Points on a hilly landscape, in no order, each with its height.
A ball rolls from a point to the lowest of its 2 nearest points, and stops where none of them is lower. Distance is the straight distance between rows; heights are no part of it.
Zudo: [164  78 118  88 142 108 141 144 167 161  77 107 104 157 103 181 180  87
 129  99 107 120 126 113 107 140 138  75]  height 148
Gem: [149 170 163 103 151 102 128  61 100 114  90 145 140 128 121 120 137 146
 149 111  70 120 116  63 166 133 183  84]  height 456
gef: [ 88 162 119 143 134  88 121 114 107 139 106 152 139 113 138  75 143 138
 130 136 117 121  96 118 120 127 183  77]  height 329
tovu: [140 109  97 145 146 198 152 175 149 115 163 143 120 132 186 108 131 148
  64 143 181 101 166 154  83 117  81 172]  height 451
Tuva: [123 142  95  89 163  85 125 132 153 157  82 140 106 157 135 112 122 115
 148 141  94 103 142 130 138 178 170  63]  height 418
Rore: [163  96 113 165  99 114 120 145 120 138 178 111  72 122 136  90 138 121
 139 159 163  82 111 195 127 148  81 166]  height 488
Dusaf: [140 131 157 139  85 146 139  89  99  99 140 110 170 141  91 146 151 126
 186 128 115 137 146 112 135 112 128  94]  height 520
sobi: [189 119 144 144 123 111 102 125 157 139  92  87  99 142  72 183 169 109
 124 149 129 141  86 108  97 112 110 210]  height 414
visep: [108 118 129 155 101 128 105  89 110 130 114 122 131 118  99 156 151  96
 146 113 132 198 102  79  63  93 162 101]  height 452
vogu: [114  95 124 147 160 135 143 157 158 124 132 135 119 133 186 100  53 169
 114 164 134 119 214 188 148 130  91 182]  height 482
nekim: [147  96 119 142 121  64  91 127 112 165 102 111  49 103 105 124 160 119
 121 139 114 143  79 150 134  67 153 142]  height 331
Tesot: [106 141 137 104 171  88 147 102 124 147 110 122 107 151 137 158  95 151
 148 108  80 111 176 133 202 167 139  96]  height 548
nar: [ 82 144 119 128 159  92 145 130 134 139 119 131 143 127 163 120  77 160
 123 135  90 107 186 167 196 156 130 130]  height 563
tetuk: [148 148 147 137 103 132 129 124 134 110 137 105 196 131 109 193 120 128
 133 145 127 124 124 123 115 165 118 138]  height 373
kol: [133  77 132 152 123 131 129 163 139 119 140 109  94 138 176  99  78 150
 135 178 156 107 191 182 139 175  90 206]  height 498
Dezar: [122 121 119 112 101 141 131 154 135  79 125 112 201 121 158 110 132 145
 165 142 120  99 121 151 128 210 108 131]  height 337
Sala: [164 116  99 112 107 140 135 136 171 157  81 118 134 148  80 160 177 110
 111 108  99 139  72 124  55 157 130 112]  height 252
Fovi: [ 97 111 140  94 143  86 120 128 117  81 102 139 156 109 198  68  83 166
 168 146 126 110 203 145 174 168 128 120]  height 683
savi: [ 96  85 140  82 136  51 122  97 170 146 102 107 113 118 106 163  83 119
 139 136 121 117 147 165 164 173 121 142]  height 165
Siz: [144  97 116 165 111 144 161 164 107 147 185 136  87 129 179  73 115 119
  80 170 176 100 191 159 110 109 108 135]  height 514
rul: [135 129 116 158 116 150 147 170 153 140 172 145 124 142 131 117 106 146
 130 138 130 111 135 182 145 110 104 130]  height 374
batov: [180 124 146 143 100 126  82 130  88 148 172 131  68 114 103 119 136 117
 128 134 165 102  97 167 144  76 117 166]  height 459
besof: [142 107 167 128 194  56 161  69 162 164  58 107  60 151 102 180 141 124
 116 127 106 129 144  76 162 137 159 121]  height 576
Vov: [134 147 135 171 119 176 117 107 118 169 149 105  81 158  76 149 117 105
 156 146 123 183 110  89 106  81 141 143]  height 257
zasa: [154 125 111 133 136  82 134 116 145 165 136 119  71 141 102 140 128 111
 142 125  93 124 126 165 145 132 145  85]  height 302
bivi: [130 147 117 105 129 170 126 114  74 103 156 176 155 100 128  50 155 141
 151  76 110 134 119  88 140  48  86 117]  height 254
rov: [126 134 165 133 140  59 125 125 141 113 100 131 123 138 100 178 119 137
 117 150 142 150 146 137 143 123 148 133]  height 310
Kud: [159 109 137  93 132 129 144 103 121 155 109 116 104 145 102 161 140  98
 168 115  95 152 103  71 118 107 177  41]  height 93
vubil: [100 151 147  99 115 145 113 170 118  96 140 131 203 120 153 132 121 155
 137 121 158 111 163 151 165 133 104 112]  height 416
puse: [ 93 176 141 107 151 167 136 122 142 139 127 151 152 175 116 140 104 159
 158 108 107 125 150 118 170 117 147 102]  height 524
sokug: [111 160 152 117 156 122 146 110 132 151 112 111 116 169 105 167 121 152
 169 127 102 126 148 102 179 131 156  92]  height 537
gozi: [ 99  82 119 178 150  95 161 123 121 137 152 147  81 144 173  68  96 141
 129 170 149 107 200 155 148 144 111 138]  height 493
gid: [143 128 163 139 101 138 150  81 133 111 102  96 145 153  74 163 141 112
 185 156 130 161 133  85 108 105 161  96]  height 506
kebi: [ 79 159 104 140 128 161 132 111 113 148 150 177 146 131 112 113 104 121
 144  84 127 173 100 126 109 102 137  91]  height 176
vipug: [108 164 113 111 138 153 128 107 103 145 131 153 129 155 105 128 142 127
 172  85  99 153 100  93 132 124 158  57]  height 141
per: [100 156 150 183 140 182 133 105  94 159 161 133 125 139 112 128 117 133
  83 114 143 140 134 111 135  37 133 160]  height 297
boma: [133 158 136 110  94 156  98  98 103  95 140 147 193 115  98 135 150 108
 169 104 147 151 100  94  92 167 107 115]  height 415
Nagis: [184 125 132 112 150 139 114 132 176 149  68  76  88 165  68 205 156 107
 125 141 100 137 108 103 113 146 118 168]  height 401
pudi: [126 132 137 124  88 135 108  99  92  92 118 154 162 107  93 152 158 103
 151  90 144 183  92  91  84 119 142  84]  height 435
bisad: [137 142 118 161 127 126 137 153 129 171 172 146  74 141 129 104 107 131
 120 129 104 126 109 166 157  74 130 125]  height 357
Vonaf: [ 87  94 141 108 128  99 133 134 112 103 134 119 155  98 196 104  76 151
 113 149 153 101 215 171 163 159 115 129]  height 695
vaf: [122 111  93 153 161 155 156 182 150 129 127 156 118 132 175  92 104 161
  88 154 158 112 192 163 127  87  91 184]  height 465
Seliz: [148 150 130 149 121 122 105 110 102 188 142 143  61 125 113 103 114 132
 132 137 101 130  81 140 160  75 152 150]  height 339
piv: [139  82 133  69 183  69 129 115 187 185  53  99  68 151  99 178 164 112
 104  87 101 132 168 132 164 142  99 144]  height 187
Filit: [126  96 124 130  99  96 128 146 105  98 124 147 156  91 106 114 151  91
 106 125 141 138 102 132 109 100 167  82]  height 388
vub: [133  94  98 134 125 149 164 173 119 126 119 141 191 136 197  79 112 147
 158 161 138 114 224 140 119 134  78 148]  height 481
genu: [105 142 172 156 121 111 139  85 102 114 148 114 148 126 123 158 121 150
 116 129 125 108 158 123 157  85 160 115]  height 369
peveb: [130 111 141  96 125 109 102 119 163 163 140  95  97 127 130 152  61 148
 144 136 115 128 166 196 191 150  81 178]  height 427
lono: [126 121 167  62 159  79 124 121 145 126  46  91 129 137 119 204 121 130
 177 114 103 156 162 102 183 156 154 107]  height 559
figu: [140  80 114 167 119 177 157 165 126 136 155  99 133 141 188 102 105 160
 112 181 147  79 184 171 116 166  68 204]  height 513
fus: [115 163 131 126 112 194 145 108 103 105 146 185 215 119 126 117 123 132
 131  68 149 151 120 105 114 128  77 142]  height 429
vaben: [131  99  86 156  79 132 138 171 141 120 156 130 146 108 139 109 123  93
 133 157 123 129  95 145  76 148 130 114]  height 433
Duzef: [134 126 129 109 154 118 118 115 159 164 147 113  72 157 102 142  83 115
 151 127  96  94 151 161 203 137  96 162]  height 412
Loz: [143 165 132  67 120 185  88 108 110  91 139 135 170 138  82  94 139 123
 179  91  93 137 111  63 148 121  87 128]  height 701
kodut: [166 102 125 148 124  64 123 167 148 122 111 122  91 122  78 161 156 110
 109 142 142 137 107 174 121 126 102 156]  height 263
peri: [134 120  73 164 113 115 118 167 133 144 141 125  87 131 136  90 119  93
 137 171 107 129 138 146  93 137 143 113]  height 449
kapa: [175  95 104 115 116  72  85 139 135 156  91 109  53 111  77 114 182  90
 144 119 115 123  91 152 139  97 122 179]  height 313
Bozam: [141 144 127  90 105 130 124 119 113 107 107 113 159 150  94 142 134 121
 174 102  81 104 162 136 168 167 141  93]  height 549
Lat: [ 92 107 154 116 179  53 144  77 162 148 118 125 110 101 176 126  60 169
 124 138 101 123 151 156 203 195 136 150]  height 322
Tafu: [ 83 158 122  98 130 129 105 134 109  98 141 148 179 116 121  91 128 113
 144 103 105 116 132  91 146 120 133  98]  height 638
kozu: [ 98 147 151 162 118 146 133  99  69 154 167 138 119 111 150 139 121 147
  76 119 143 158 113 142 125  64 174  91]  height 379
luk: [138 120 138 172 107 172 159 139 104 126 196 122 146  91 183 143 153 138
  75 134 137 117  52 130  70 171 117 124]  height 475
ziru: [ 88 144 110 120 121 161 138 167 132 139 162 116 181 133 159 137 117 144
  90 138 161 105 166 155 125 120  95 133]  height 434
Vod: [122 153 164 146 141  98 129 138 144 125  80 110 113 163  67 180 130 122
 145 157 145 164 147  97 121 108 159 134]  height 294
tol: [124 158 159 115 146 132 133  75 127 101  76 117 128 164  95 160 131 119
 184 141 110 156 147  50 117 128 177  85]  height 492
vin: [129 158 119 117  98 158 113 101  61  88 136 162 144 105 113  76 143 125
 154  83  99 153 101 107 142  88 136  82]  height 218
Losa: [142  96 123 159 109 143 143 168 139  90 174  98 156 119 190 119 125 127
 111 186 161  93 152 144  76 189  98 152]  height 381
Suk: [117 113 125 145 100 110 111 147 124 121 140 121 118 110 107 149 132  98
  73 142 164 122 106 146  92 102 170 111]  height 403
tomev: [126  94 111 159  72 188 148 147  99 143 199 112 150  98 186 123 138 121
  97 105 152 156  59 135  64 150 118 105]  height 483
genil: [123 113 129 116 102  93 122 155 145 124 104 134 170 113  86 147 159 103
 143 119 126 133  94 102  98 119 149  96]  height 370
sib: [136 129 154 151  99 153 134 143 125  95 174  97 165 119 123 182 121 128
  79 137 160 115 117 143 120 156 126 155]  height 350
zaki: [110 163 129 138 156 125 160  97  99 112 135 167 184 101 205  97 142 184
  84  95 130  95 150 107 152  89 144 109]  height 277
zapig: [124  91 119 120 132 146 170 156 130 121 141 138 171 138 213  89 108 151
 106 157 186  93 247 141 130 119  95 143]  height 464
neza: [110 161  99 103 120 182 134 137 143 115 135 173 182 153 128 109 115 154
 154 112 105 120 147 145 128 138 117 110]  height 508
dovo: [101 155 100 109 115 137 108  97  81 130 126 162 143 104 141  73 134 131
 156  81  80 167  82  92 130 121 169  58]  height 181
Der: [145 120 146 179 106 155 148 116 141 145  97  98 117 138  79 166 169 122
 149 148 155 197  61 101  45 120 126 166]  height 197
Riv: [166 130 158 161 110 136  85 114 100 151 159 106  80 130  97 157 155 116
 142 150 180 138  82 128 103  69 124 161]  height 445
fatu: [128 141  85  92 127 142 129 143 145 133 103 142 126 157 129 104  98 104
 148 153  96 113 156 140 128 183 152  87]  height 404
Vep: [116 150 145 134 150  49 142  94 133 154  85 122 137 125 101 154 147 124
 142 133 107 126 122  82 147 118 180  92]  height 285
maf: [107 148 122  59 159 131  95 133 150  82  89 144 143 135 123 122 122 114
 160 101  79 118 121  78 148 162 165  86]  height 672
Sumiz: [120 140 124  82 119 117 112 144 145 109  91 114 170 137  78 161 154  98
 177 112 126 143 117  88 129 149 133  94]  height 351
Lotif: [121 146 119 144  95 189 154 118 100 121 173 157 207 114 139 115 145 127
 138  79 128 145  79 123  88 164  81 129]  height 409
zavak: [139  87 143 110 114  79 123 161 181 127  84  78 146 120 106 177 141 147
 130 136 127 127 106 175 123 180 103 177]  height 215
rekaz: [122 171 131  58 160 150 115 110 124  96 107 147 162 142 146 106  97 139
 147  96  61 109 146  92 190 139 148 101]  height 681
puron: [120 119 120 107 128 157 165 170 119 138 149 121 160 126 185 127 119 135
  64 133 185  92 204 170 150 126  85 146]  height 448
sug: [164 101 127  73 148 120 145 104 140 117  77 109 115 146  90 155 187 109
 166  97  97 117 117  97 121 126 165  53]  height 121
Deruz: [129 170 153 155 150  94 159 104 101 120 140 166 163 110 164 108 117 187
 107 128 119 101 128 128 166 120 163 102]  height 311
Seka: [142 125 123 127  93 141 143 106 115 111 149 117 180 127 106 140 140 124
 156 109  95  92 157 164 144 133 110 116]  height 536
vobi: [ 89 153 116 144 157 111 151 154 139 120 132 158 159 126 187  94  92 137
 111 136 108 113 170 126 150 123 137 113]  height 578
vepi: [133 157 129 101 119 180 133  88  95 126  99 113 156 159  80 153 144  76
 186 102 115 172  98  46 114 169 115  91]  height 308
mogom: [120 152 130  49 155 111  68 133 128  74  96 142 131 108 119  77 127 138
 163 125  96 121 111  84 174 145 140 115]  height 662
virop: [168 124  98 118 116 126 123 144 154 172  97 127  80 143  75 145 155  85
 127 131 103 145  67 134  85 121 148 124]  height 273
Koben: [164 129 137 111 133 108  74 134 119 104 139 128  77 120 153 102  98 117
 137 147 176  99 152 194 191 141  79 215]  height 457
kiv: [134 107 115 153 114 170 154 157 118  86 166 121 200 108 196 104 140 146
 129 149 136 102 127 130  92 200  90 144]  height 363
Pites: [ 81 164 130 145 138 156 147  89  94 144 153 181 176 128 141  98 124 150
 150  61 125 166 114  89 124  71 135  96]  height 204
Rala: [112 146 103 112 137 138  97 163 162 145 108 120 101 160 103 119 102 113
 133 158 103 107 128 146 138 157 134 144]  height 387
petim: [166 119 114 166 108 198 119 168 102 140 186 125  86  98 183  60 137 113
  83 161 156 121  86 146  81 139  97 179]  height 424
lavut: [134 170 177 132 134 118 133  69  99 107 110 158 159 127 104 136 125 139
 153 132 116 147 128  74 128 107 188  93]  height 476
Luved: [ 88 146 126 136 127 134 141 134  95 121 164 165 161 100 176  95 108 111
  74 126 156 115 136 106 121  97 151  88]  height 606
nodul: [109  90 121 127 108  95 111 183 144  86 112 111 157 127 151 113 121 133
 157 154 155 114 148 169 128 192 134 123]  height 362
Muz: [114 117 130  94 133  94  94 159 160 130  96 105 125 117 158 142  55 147
 161 139 114 154 172 192 150 190 131 127]  height 286
zapun: [ 74 124 115 129  97 106 111 124 105 162 116 157 139  96 131  94 135 119
 124 113 141 171  69 117  94 104 191  72]  height 354
miz: [126 109 133 132 166  17 113 103 158 147  74 136  61 108 114  99 140 129
  97 151 131 102 106 150 157 133 145 173]  height 245
supu: [145 112  92 129 106 155 167 148 143 136 141 138 190 128 169  86 118 123
 143 134  99  89 181 153 114 141  84 136]  height 496
Kuz: [122 136 117 102 134 115 115 153 167 136  93 101 128 152  79 179 124 115
 138 134 112 116 111 121 134 155 146 128]  height 372
doto: [112 129 100 101 134 191 148 143 102  78 129 167 220  94 159 123 135 134
  96  66 154 127 134  95 105 115  58 153]  height 447
zon: [100 164 117 133 161 144 156 101 102 124 121 187 180 105 178  67 146 172
 122  73 109 126 111  92 142  69 136 101]  height 241
vona: [117 116 122 143  73 172 116 125  99 161 171 143 125 108 124 137 102 120
 115 107 141 188  72 143  81 109 143 112]  height 419
rovut: [123 177 139  65 162 137  84  85 106  94 108 169 111 134  71 100 137 115
 175  82 118 161  85  37 140 143 115 104]  height 355
kulin: [139 124 151 156 131 177 148 125 123 142 167 110 134 144 123 172 134 158
  87 128 167 101 166 154 144  58  95 169]  height 332
pevo: [114 154 124 160 166 107 155 151 105 129 166 136  89 115 187 101 121 150
  53 153 155  96 172 152 148 111 141 131]  height 540
Dum: [118 147 133 152 121 167 119 118 152 127 129 102 122 179  70 185 131 127
 175 131 122 159  90 118 100 146 134 135]  height 256
Vari: [113 140 143 147 142  54 151 127 138 110 127 157 133 112 137 125 108 141
 127 133 117 104 131 127 170 137 177  93]  height 312
nof: [108 135 151 114 113 103 111 160 101  86 140 122 184 119 111 137 138 130
 134 129 166  98 135 138 151 133 140 107]  height 402
Rugik: [148  92 138 138 109  99 137 180 168 105  96 108 150 119  97 171 159 126
 103 144 141 133  85 155  92 151 123 161]  height 240
basur: [157 124  93 149 113 224 138 166 115 134 188 126  87 118 195  99 143 129
  46 133 181 112 113 142  64 129  82 172]  height 437
fiz: [152 113 113 105 144  87  74 153 176 116  91 117  78 132 115 131 104 113
 136 160 128 121 133 179 135 167 112 201]  height 244
Maluf: [111 131 157 138 171  29 148  84 153 136  86 119 129 108 151 152 105 178
 136 123 111 123 118 125 187 185 156 135]  height 348
zeme: [135  92 119  96 167  48 109 126 183 135  58 131  58 135  97 123 131 121
 121 145 114 115 141 178 141 148 118 177]  height 224
Borun: [132 187 157  98 146 131  95  89  71  81 138 149 126 115  96  71 127 159
 148 114 104 138 105  58 174  93 119 126]  height 321
Kezi: [121 108 155 197  94 192 151 112  95 118 189 122 131 121 125 167 138 124
  97  93 165 163  49 121  69 152 113 153]  height 450
Riko: [135 112 106 114 127  95  89 161 177 139  92  97 116 127 137 156  85 122
 148 169 110 129 150 183 129 204 104 162]  height 265
vevog: [150  95 137  95 171  61 118 113 204 165  55 133  55 144  90 134 172 124
 109 104 122 125 147 140 156 113 110 186]  height 206
kal: [151 112 124 147 102 135 155 127 165 152  75 100 149 133  75 178 195 112
 115 112 117 187  73  90  54 117 123 149]  height 225
kizes: [ 94 135 134 151 124 138 108  92 128 136 144 125 116 130 113 150 124 121
 144 118  94 153 112  94  95  93 181 105]  height 466
Nipe: [159 125 121 146 124 134 107 154 170 137 113  98 113 127 134 142 102 141
 134 169 100 104 106 180 133 214  82 202]  height 289
bivo: [155 118 110 141  92 206 168 122 126 112 189 133 182  99 193 139 149 137
  62 101 141 112 124 125  63 125  92 121]  height 539
Gul: [140 143 135 159 138 142 138 126 129 156  83 102  91 167  59 163 137  91
 157 177 144 191 107  87 106  96 151 131]  height 275
nasu: [123 140 106 152  99 191 141 108 138 114 178 142 170 135 134 147 127 139
 116  97 110 120 150 139  91 102 112 128]  height 491
kagub: [133 113 126 122 150  82  94 143 157 130 108 139  60 116 141 101  57 126
 134 181 124 126 153 179 182 158 123 198]  height 266
vevup: [184 128  99 128 109 135  86 145 126 171 113 112  69 118  81 119 165 101
 139 138  98 137  48 141 108 107 120 174]  height 293
gaki: [144 106 118 153 104 118 120 154 109 148 192 117  64 108 149  88 133 120
  95 159 176  95 132 190 124 105 127 128]  height 501
lamo: [146 136 139 185 109 165 120 106 127 134 156 100 108 149  84 172 152 143
 153 132 133 170  60 121  72 127 116 160]  height 227
vorip: [117 142 118 158 112 161 104 117 134 130 173 123 128 148 108 154 126 122
 123 122  95 130 130 136 112  90 139 129]  height 479
Beba: [100 130 151 144 136 151 155 110 135 134 145 131 159 142 131 149 116 152
  98 123 127  95 175 136 151  61 123 145]  height 349
Gom: [119 135 124  82 156  99 134 120 121  92 108 142 139 117 187  37 108 175
 167 135  89  79 168 109 197 154 132 109]  height 666
gogu: [133 106  95 187 129 125 159 140 119 139 145 152  84 153 166  58 107 149
 147 167 125 121 203 151 103 116 134 146]  height 477
dus: [162 104 145  71 178  93 148 125 186 181  57 104  89 167 104 190 174 105
 106  99 114 128 159  93 138 129 131  92]  height 169
kul: [106 127 129 149 132  87 123 133 150 116 144 146 100 115 142 106  95 130
  92 157 132  98 131 160 132 120 163 122]  height 336
Fevaz: [149 110 110 151 133  46 138 144 149 141 126 128  72 132 103 123 129 126
 131 141 143 120 126 190 149 142 124 127]  height 283
lipul: [107 123 154 154  93 175 123  94  81 140 172 141 128 122 142 151 115 120
  95  99 186 184 113 114  85  80 141 102]  height 399
Nelo: [116 111 101 147 102 207 169 156 100 143 188 140 160 101 195  81 138 109
  76 102 180 150  97 126  69 162  92 120]  height 467
bulek: [147 153 131 140 100 149 122 114 139 117 135 133 191 119 105 171 142 109
 140 133 113 153  67 102  77 183 118 120]  height 392
muge: [130 167 142  93 141 135 116 108  80  79 154 165 151 103 122  50 144 170
 131 107 111 108 127 100 177  73 106 114]  height 288
Kel: [128 139 144 166 114 138 101 128  74 157 170 151  69 109 128 112 113 131
  85 134 147 156  85 143 133  56 158 140]  height 359
pom: [137 115 175 141 119  91 119 137 119  97 149 100 141 133 106 198 123 129
  86 148 169 120 150 142 131 132 142 128]  height 330
zikul: [159 155 136 148 151  89 128 105 119 180 125 120  40 150 108 144 127 128
 139 142  84 135 109 122 173  96 166 117]  height 320
Neku: [123  76 142  77 132  49 126 128 191 146  63  95 137 128 100 177 133 128
 129 129 122 136 155 155 142 143 120 154]  height 189
vali: [106 118 134 122 160  17 136  96 163 161  77 119 103 115 106 139 147 126
 120 140 120 104 143 131 151 129 155 129]  height 264
Kobi: [102 159 115  91 139 119 108 147 122  80 122 154 167 114 155  56 111 144
 158 136 108 121 141 109 161 142 117 118]  height 650
digu: [162 105 138 101 153 103 102 109 155 160 110  93  64 152  70 175 104 104
 153 135 111 124 133 148 194 162 105 177]  height 398
Liv: [124 130 139 178 103 218 135 122  88 147 200 114 100 125 139 151 129 124
  76  78 176 169  73 130  96 113 105 161]  height 432
Zoko: [138 116 125 129 124 148 146 123 151 147  52 104 126 166  66 168 187 112
 149 108 138 206  93  82  60 122 149 108]  height 248
Gugar: [116 146 138 148 121 172 117 127 106 141 186 128 100 127 127 141 120 137
  71 118 170 107 132 146 123  65 112 164]  height 316
Poma: [ 82 153 150 119 146  80 106 111  99  98  79 133 162 112 103 129 175 140
 155 110 139 144  93  59 140 122 174  88]  height 328
zakun: [159 105 146 152 136  81 120 103 137 163  76 108  42 137  85 149 172 131
 128 129 101 167 102 113 122  54 177 139]  height 347
zisur: [119 139 107 138 120 209 155 136 115  92 167 160 222 106 192  90 150 141
 117 106 151 120 108 115  82 175  68 133]  height 386
bopuz: [137 163 117  79 104 169  92 131 117  79 139 126 202 107 117  96 132 131
 161 110  90 102 126 107 144 163  81 143]  height 712
Puva: [125 109 170  81 183  39 147 103 167 150  34 109 103 136 104 194 131 155
 138 113 109 146 153 107 171 142 148 132]  height 567
pib: [109  98 148 137 142 118 112 147 146 101 173 123 101 121 147 120  89 135
  80 152 158  86 162 165 154 119 135 157]  height 356
dibo: [100 113 126  97 111  73 137 163 130  97 121 125 159 118 129 101 123 112
 164 147 137 103 158 139 155 162 131  96]  height 380
lolu: [137 153 120  72 146 139 111 116 106 101  83 133 143 151  78 131 173  94
 183  95 117 157 104  52 126 143 135  80]  height 333
ref: [ 99 159 148 184 119 198 136  99 109 135 146 104 126 164  93 145 117 129
 139 144 152 160 137  87 108  72 129 152]  height 276
kufi: [116 157 167  63 150 113 119 105 118 115  71 101 150 149 116 160 131 144
 195 114 107 132 149  85 195 147 156  92]  height 550
Tavi: [145 127 126 124 106 139 140 161 150 119 124 106 170 138 123 146 104 141
 146 151  92 100 126 181 144 212 102 144]  height 314
Fakiv: [150  84 109 160 111 105 127 173 142  90 144 114 105 114 168 116 139 106
 109 173 185 111 144 153  64 168 132 115]  height 400
dila: [102 159 128 142 149  59 129 102 111 148  72 142 135 114 127 126 169 132
 125 104 113 154  87  83 114 119 195  90]  height 305
zasi: [100 126  92 153 110 202 137 160 112 141 182 133 110 113 181  77 128 121
  74 124 192 132 122 149  73 123 113 116]  height 453
mesol: [152 124 104 173 104 170 142 154 133 143 186 126 141 123 160 116 117 125
 106 148 129 109 110 166 100 117  89 159]  height 391
gugiv: [127 111  85 179  98 145 134 157 123 123 148 125 123 147 167  77 114 114
 140 176 132 113 188 143  81 145 134 127]  height 461
gigal: [147 129 155 118 129 120  67 131 126 122 147  98 101 115 126 148  95 130
 148 136 132 113 140 185 188 152  72 221]  height 443
ges: [146 117 152  90 164 108 110 133 172 158  75  95  68 171  81 187 110 108
 129 136  99 126 123 119 160 148 143 139]  height 385
vafal: [143 107 107 159  96 125 111 180 134 140 151 113 104 103 106 135 141  98
 106 155 150 133  78 158  87 129 137 137]  height 420
kezas: [137 112  79 101 139 180 170 140 123  95 131 161 183  97 179 112 155 138
  71  95 184 113 174 135  83  81  91 112]  height 515
sal: [132 151 130  93 171  79 135  83 133 129  84 144 121 123 150 108 136 141
 147 124  87  78 121 101 168 157 177  64]  height 436
Luref: [105 145 117 132 146 138 155 172 118  92 156 161 172 106 209  88 115 134
  82 135 160 110 197 112 130 102 117 110]  height 592
gefo: [166 125 115 175 105 152 120 170 130 137 163 124 108 106 148 110 140 107
 110 166 132 111  54 158  95 160 104 174]  height 407
Zor: [111 128 144 136 164  48 131 102 166 140 120 148  80 116 164 102  61 148
 122 161 116  97 147 149 182 157 143 166]  height 295
fir: [ 86 150 119  93 149 170 131 143  92  77 141 176 198 104 161  92 124 144
  89  85 155 137 157 108 145 103 100 128]  height 462
foluz: [138 102 160 141 189  48 128  76 154 159  99 112  30 145 102 164 144 124
 143 122 107 127 124 111 189 119 141 169]  height 585
Sulo: [141 130 147  88 126 132 149  99  82 140  87 131 123 121  99 117 156 102
 183 114 102 183  83  48 127  98 182  53]  height 122
fupo: [106 126 117 138 112 203 139 115  99 168 200 147 106 119 148 130 118 111
  59  72 183 168 102 134  78  85 106 123]  height 417
lela: [156  93 138 133 154 101 154  97 139 189  60  99  37 150 109 158 174 120
 134 123 101 183  99  81 116  73 181  79]  height 361
Tur: [149 124 144 148 113 116  88 126 142 139 117 115  93 133  69 174 159 113
 124 147 157 158  96 127  83  84 145 150]  height 430
Bev: [157 102  90 132 112 195 184 152 115 106 145 140 191  99 212 112 151 136
  82 133 146 106 163 128  71 117  77 125]  height 527
bulap: [135 165 142  61 141 183 106  99  93  91 108 126 150 150  93 126 127 136
 169  97  88 125 146  67 182 125 123 114]  height 692
tepuz: [140 131 104 144 138 163 144 145 106 118 179 136  72 123 181 100 105 124
  31 146 164 106 169 159 124  99 140 126]  height 528
nasop: [161 128 120 138 124 118  86 141 148 142 159 133  77 137 105 100 125 113
 145 147 145  93 103 172 147 118  96 179]  height 474
tiz: [ 94 136  94 120 111 139 110 145 146 108 173 147 178 109 153  89 120 105
 147 134 126 111 141 109 103 124 124 102]  height 627
nuru: [101 137 129 145  97 148 124 151 121 122 193 157 168 112 149 112 120 100
 116 113 161 127 111 126  98 118 138  90]  height 617
muzer: [113 129  95 129 117 185 167 128 114 108 149 151 191 121 153 119 151 151
 103  88 135 112 146 149  98  77 102 112]  height 503
Gatun: [125  89 148 129 114 142 124 150 144  98 179  86 132 117 149 156 109 141
  83 140 164  84 136 178 135 153 106 163]  height 371
gado: [118 139 131 148 104 189 134  90 124 129 130 116 147 155  87 161 128 101
 173  95 114 173 105  75  91 152 138 113]  height 284

For each start below, name the point where the ball stops.
Vep: Kud
vub: Kud
Siz: Kuz
Lat: Kud
vogu: savi
Seka: Kuz
tomev: savi
kozu: savi
gogu: Der
Nipe: Kud
